A landscape with many peaks, sampled at points; each row gives a point and its height.
A climber steps from a point to the highest of its 2 nearest points, and stops where none of them is higher. Distance is the straight distance between rows; heights are no part of it.
rosan: [151 196 183  79 145 144 133 123 132 102 107 138 123  93 102  95  91 147
 163 113 149 116  86  91]  h=126
leme: [148 182 195 131 148 139  80 114  93 134 145 159 120 105 195  66  47 101
 131 151  81 151  95  69]  h=96
tofe: [118 116 111 168 140 134 133 138 148 114 133 173 121 121 133 125 125 168
 113 102 110 141 158 155]  h=421
lilep: [125 136 130  33 140 188 149 143 129 154 141  77 100 105 104  66 109 140
 178 152 142 108 121 115]  h=78
zesol: [120 111 109 172  96 109 146 112 136 100 156 174 109 113 145 125 141 153
  89  86 132 135 169 185]  h=488
fav: [156 160 164 166  79 118 119  99 118 125 148 175  91  97 110 136 116 151
 137 124 159 135 120 115]  h=354
Lede: [149  87 126 148  54  91 134  97 120 121  89 110 130 140 114 188 185 138
 111 123 158  86 134 141]  h=516
bekar: [141 113 177  97 155 157 113 135 152 143  23 149 128 109  90 174 130 184
 159 128 154  96 103  70]  h=349
Vodop: [145 161 149 141  90 144  95 104 108 150 201 129  95 113 140  95  85  90
 145 160 109 162 109  90]  h=477
boke: [165 148 145 112 142 138 130 124 118 125  60 136 133 134 117 144 120 154
 165 137 146  86  96  98]  h=462
zup: [117 124 117 134 135 156 123 132 148 134 142 149 113 119 120 110 108 158
 143 125 107 136 135 119]  h=355
miba: [122 122 103 159 111 123 113 135 126 136 180 132 134 136 125 150 133  92
 123 128 106 167 138 137]  h=617
gil: [ 87 143 128  85 134 135 156 139 183  81 168  92 158 115  93 114 126 121
  97  98 102 134 122 172]  h=239
leka: [117  86 107 115 181 140 145 161 105 189 106 118 111 130 101  95 130 156
 170 170 149 131 155 103]  h=442
pari: [ 90  81 128  95 203 136 143 179 137 175  73 108 143 123  91 125 144 160
 152 136 145 130 145 103]  h=663
nugup: [ 97  91 111 165 139 121 113 157 142 151 132 140 144 137 105 157 140 136
 119 142 100 172 155 123]  h=736
div: [110 133 119 142 109  48 140 122 114  60 122 133 166 143 154 145 174  97
  28  77 134 151 154 216]  h=255
Bope: [117 158 131 109 181 167 147 133 159 111 125 168 110 104 146  64  92 181
 143  94 123 122 130 140]  h=224
banil: [180 179 130 179 114 114  95  91  83 127 147 179 111 138 229 129 100  92
 118 113 129 119  98 121]  h=551
sosef: [149 175 104 174 153 113 128 127 117 111 185 165 126 137 205 121 112  74
 107  98 118 147 120 168]  h=422
darob: [103  84  75 141 137 105 175 137 143 101 149 106 151 146 134  90 154  91
  96 119 120 149 177 190]  h=432
Siv: [177 170 128 152 101 118 101  97  88 136 136 142 124 149 168 145 113  92
 144 138 126 110  88 102]  h=642
tudu: [174 149  95 114  94 136 142  78 118 100 148 116 119 148 183 115 125 100
 135 106 144  60 111 157]  h=658
Lomok: [146 133 144 151 131 137  98 134 131 112  53 197 124 134 131 179 120 192
 117 110 115 108 116 117]  h=286
mamon: [118 100 138  85 178 147 109 165 111 180  62  75 149 152 113 187 136 126
 164 172 133 104 102  71]  h=397
gur: [116  61  90 155  77 138 108 111 158 126 121 118 129 152 133 151 158 143
 102 127  92 116 155 139]  h=656
Gufo: [131 168 155  62 146 147 155 132 150 101 111 109 136 107  96 110 118 154
 152 104 149  94  94 127]  h=164
mubuv: [103 128 110 164 151  85 144 146 140  77 143 169 149 136 158 135 138 114
  51  79 109 173 169 205]  h=316
zuru: [147 142 112 176 145 135 138 114 102 150 171 170  90 125 178  70 102 115
 150 138 132 145 142 124]  h=407
tegev: [117 111 132 122 167 152 105 147 153 143  60 167 132 125 118 143 118 194
 141 109 114 118 129 101]  h=358
Puf: [133 141  97  92 103 175 110 135 125 148 213  77 119 145 142 116 106  55
 143 159  93 152 120 135]  h=353
latim: [135 111 126 142  95 102 136 125 112 150 138  98 127 133  92 159 162 112
 149 149 157 118 127 119]  h=679
vudu: [154 162 179 137 109 119 126 107 112 138 127 148 104  92  81 124 109 148
 168 149 165 127 110  87]  h=307
gif: [ 64  48 115 142 153 104 172 148 158 134  98  89 147 131  91 104 168 136
  98 145 126 167 188 141]  h=305
ris: [146 162 141 102  95 153  91 119  96 160 198  92 111 128 130 119  95  61
 154 178 108 154  99  90]  h=414
Pevam: [131 184 115 162 177  97 119 150 120  95 167 171 152 146 180 156 117  83
  88  92 105 164 115 172]  h=386
tiri: [128 139  92 101 129 171 127 126 150 116 192 105 121 146 157 102 104  84
 133 128  89 132 123 152]  h=309
zanur: [151 164 118 179 142 124 126 114 111 122 157 182 103 130 191 110 106 122
 125 109 129 132 125 144]  h=474
zuso: [140 123 125 186  52  87 105 107 108 130 166 160 120 116 124 177 159 118
  92  97 151 149 146 157]  h=429
Dono: [132  59 105 158  70 131 107 104 139 136  90 123 125 156 130 183 167 150
 118 141 111  94 144 125]  h=588
nif: [ 86 123 157 128 155  80 157 160 132 128 126 101 151 106  61 149 160 144
 126 132 157 153 140 129]  h=128
Duv: [157 130 159 129 132 126 125 127 126 131  33 147 136 127  98 185 140 168
 151 136 157  87 106  95]  h=406
fozup: [120 116 155  87 176 168 100 141 160 155  43 167 126 107 101 136 112 198
 162 107 138 115 114  67]  h=282
dav: [138 154 119 168  90 122 105 108 118 143 214 139 110 118 144 134 118  79
 126 128 118 166 120 128]  h=552
tisa: [150 173 170 114 153 156  67 123 107 149 112 157 127 121 156  96  59 127
 150 154  87 146  91  52]  h=137
Dobu: [ 89 121 155 133 150  52 168 155 123 102  95  98 166 124  76 141 182 145
  96 128 168 144 148 143]  h=161
Tusab: [194 153 134 148  81 114 114  88  86 138 110 136 113 139 139 148 126 110
 160 149 159  93 100  97]  h=729
nined: [ 97 133 132 127 160  71 153 161 130  95  89 102 185 150 114 149 165 124
  90 114 122 137 131 155]  h=196
fam: [ 89  68 100 171 125  83 164 143 136 128 121 115 147 136 105 117 165 119
 100 138 136 167 187 157]  h=366
Setub: [100 141 148  77 143 136 153 154 148 131 160  79 132 102  63 112 130 133
 154 131 145 136 119 125]  h=172
pibun: [105 130 131 111 160 176 115 140 166 138 129 171 108 102 113  87  95 182
 146 110 109 149 141 106]  h=293
tasup: [161 133  94 133 113 117 153 102 122  96 125 135 124 151 168 120 141 128
 123  96 140  75 121 172]  h=655
sisus: [ 90  64  94 117  98 131 140 125 159 115 122  70 155 164 129 140 166 110
  93 134  88 122 152 152]  h=565
zok: [142 157 139  52 127 175 146 120 137 117 131  90 116 117 116  87  99 133
 168 133 138  94  94 118]  h=124
vogir: [ 87 133 140 113 161  99 175 171 136 125 173  89 143 100  59 102 149 118
 137 133 158 166 149 146]  h=129
Banif: [162 155 143 176  51  99 115  89 111 123 173 167 100 102 128 156 139 124
 116  99 158 137 124 141]  h=394
panol: [116  82 128  78 172 160 120 171  99 201  93  58 130 148 113 173 142 115
 163 200 146 110 123  80]  h=322
devig: [115  71 115 132  77 103 153 112 123 146 145  69 128 134  91 153 175 113
 134 150 162 106 145 131]  h=599
Sibuf: [155 136 115 109 131 130 157 113 129 102  91 129 129 144 135 121 133 157
 147 112 143  67 118 145]  h=559
gadi: [165 148 140 153 114 156  89 111 128 112  82 193 108 139 160 153 103 177
 126 114 107 105 110 115]  h=251
vipon: [133 108 102 140 150 132 151 142 100 171 138 123 102 127 114  93 126 138
 175 168 153 135 151 114]  h=343
sevu: [148 179 142 129 107 164  92  96 138 110 172 148 111 130 182 113  81 103
 120 122  86 125  88 112]  h=38
vero: [115 130 121 174 118  56 142 133 107  76 144 172 143 121 152 147 161 120
  45  75 146 176 177 215]  h=285
vupo: [121 110  92  82 124 165 122 164 111 163 172  57 133 162 130 131 130  66
 151 181 109 143 132 134]  h=302
niti: [ 60  84 140  90 163 121 142 161 165 120  83  66 176 139  95 137 160 131
  89 127 110 142 139 126]  h=197
tud: [113  76 107 139  68 104 158 102 141 125 148  90 124 126 104 125 178 124
 110 125 150 112 161 163]  h=531
Biman: [118 106 113  53 142 179 109 174  99 195 131  45 121 151 120 150 126  91
 165 206 123 128 131  95]  h=245
Nuta: [ 87  93 142  79 154 131 156 142 163 114  62  71 165 135 101 139 162 157
 112 120 125  92 119 126]  h=155
pase: [100 122 125 133 113  70 143 127 133  70 110 118 164 143 128 145 167 124
  59 101 122 131 142 186]  h=229
Pala: [115 109 130 106 181 131 118 163 119 167  70 112 152 140 104 159 135 152
 157 149 131 112 115  90]  h=487
Famem: [175 130 131 169  68 101 117  95  88 160 134 134 107 126 115 163 147 119
 159 151 172 111 118 102]  h=646
Pog: [144  97 112 174  45  84 104 100 109 126 124 139 130 136 130 188 177 122
  86 104 142 122 144 159]  h=465
sul: [141 183 149 131 170 133 155 122 135  96 122 182 107 107 152  84  92 176
 136  93 144 110 115 144]  h=179
gad: [115  74 100 164  69 108 151  96 144 107 139 136 117 123 123 124 170 153
  93 107 138 121 179 177]  h=554
Beg: [168 157 144 148 117 175  68 101 125 124 100 184 106 139 190 118  77 151
 138 132  82 107 100  82]  h=209
tar: [152 115  89 160 141 140 144 120  85 176 163 144  91 131 158  66 109 109
 169 169 140 141 159 116]  h=340
rofo: [ 93 148 143  67 150 150 146 150 172 108 144  88 147 110  82 114 122 136
 131 106 118 128 112 137]  h=206
Tilas: [155 195 190 119 117 161  86  91 131 106 141 159 113 107 185  86  54 117
 121 129  84 128  74  83]  h=63
kiza: [104 165 117 147 186  91 139 169 138  79 144 151 174 144 143 147 123  96
  79  94  96 175 132 179]  h=352
git: [131 117 178 110 145 146  93 123 117 187 111 151  93  82  69 111 101 158
 178 172 162 146 118  44]  h=198
Kives: [170 169 166 143 130 150  63 109 106 134  85 177 118 132 161 129  71 140
 143 151  90 124  85  55]  h=174
turo: [139 130 177 108 138 132 128 131 120 166  97 123 107  93  66 139 118 151
 179 158 180 122 109  68]  h=253
Fabin: [175 153  82 135  99 131 128  73 112 115 182 131 120 144 216 108 134  63
 119  92 148  83 108 172]  h=580
tozev: [108 144 105 106 139 164 138 131 179  86 183 126 137 127 142 108 110 114
 103  98  86 136 123 176]  h=272
fid: [ 65  59 104 114 166 123 161 173 149 140 108  70 164 143 103 114 154 107
 104 152 111 170 173 142]  h=252
ronu: [ 96  93  84 103 140 135 160 142 156 109 143  78 152 149 123 107 143 105
 110 127 102 128 152 171]  h=493

Where does a climber stop that starts at each point below?
bekar -> tudu
pibun -> gad
fam -> gur
ris -> nugup
tisa -> tegev
Biman -> pari
vogir -> Puf
lilep -> Puf
nined -> zanur
vudu -> gur

For each start below, name every point that the climber comes to, in order.
Bope -> pibun zup tofe zesol gad
niti -> fid gif fam darob ronu sisus gur
Tilas -> leme tisa Kives Beg gadi Lomok tegev
nif -> Dobu nined pase div vero mubuv kiza Pevam sosef zanur
git -> vudu fav Banif zuso Pog Lede Dono gur
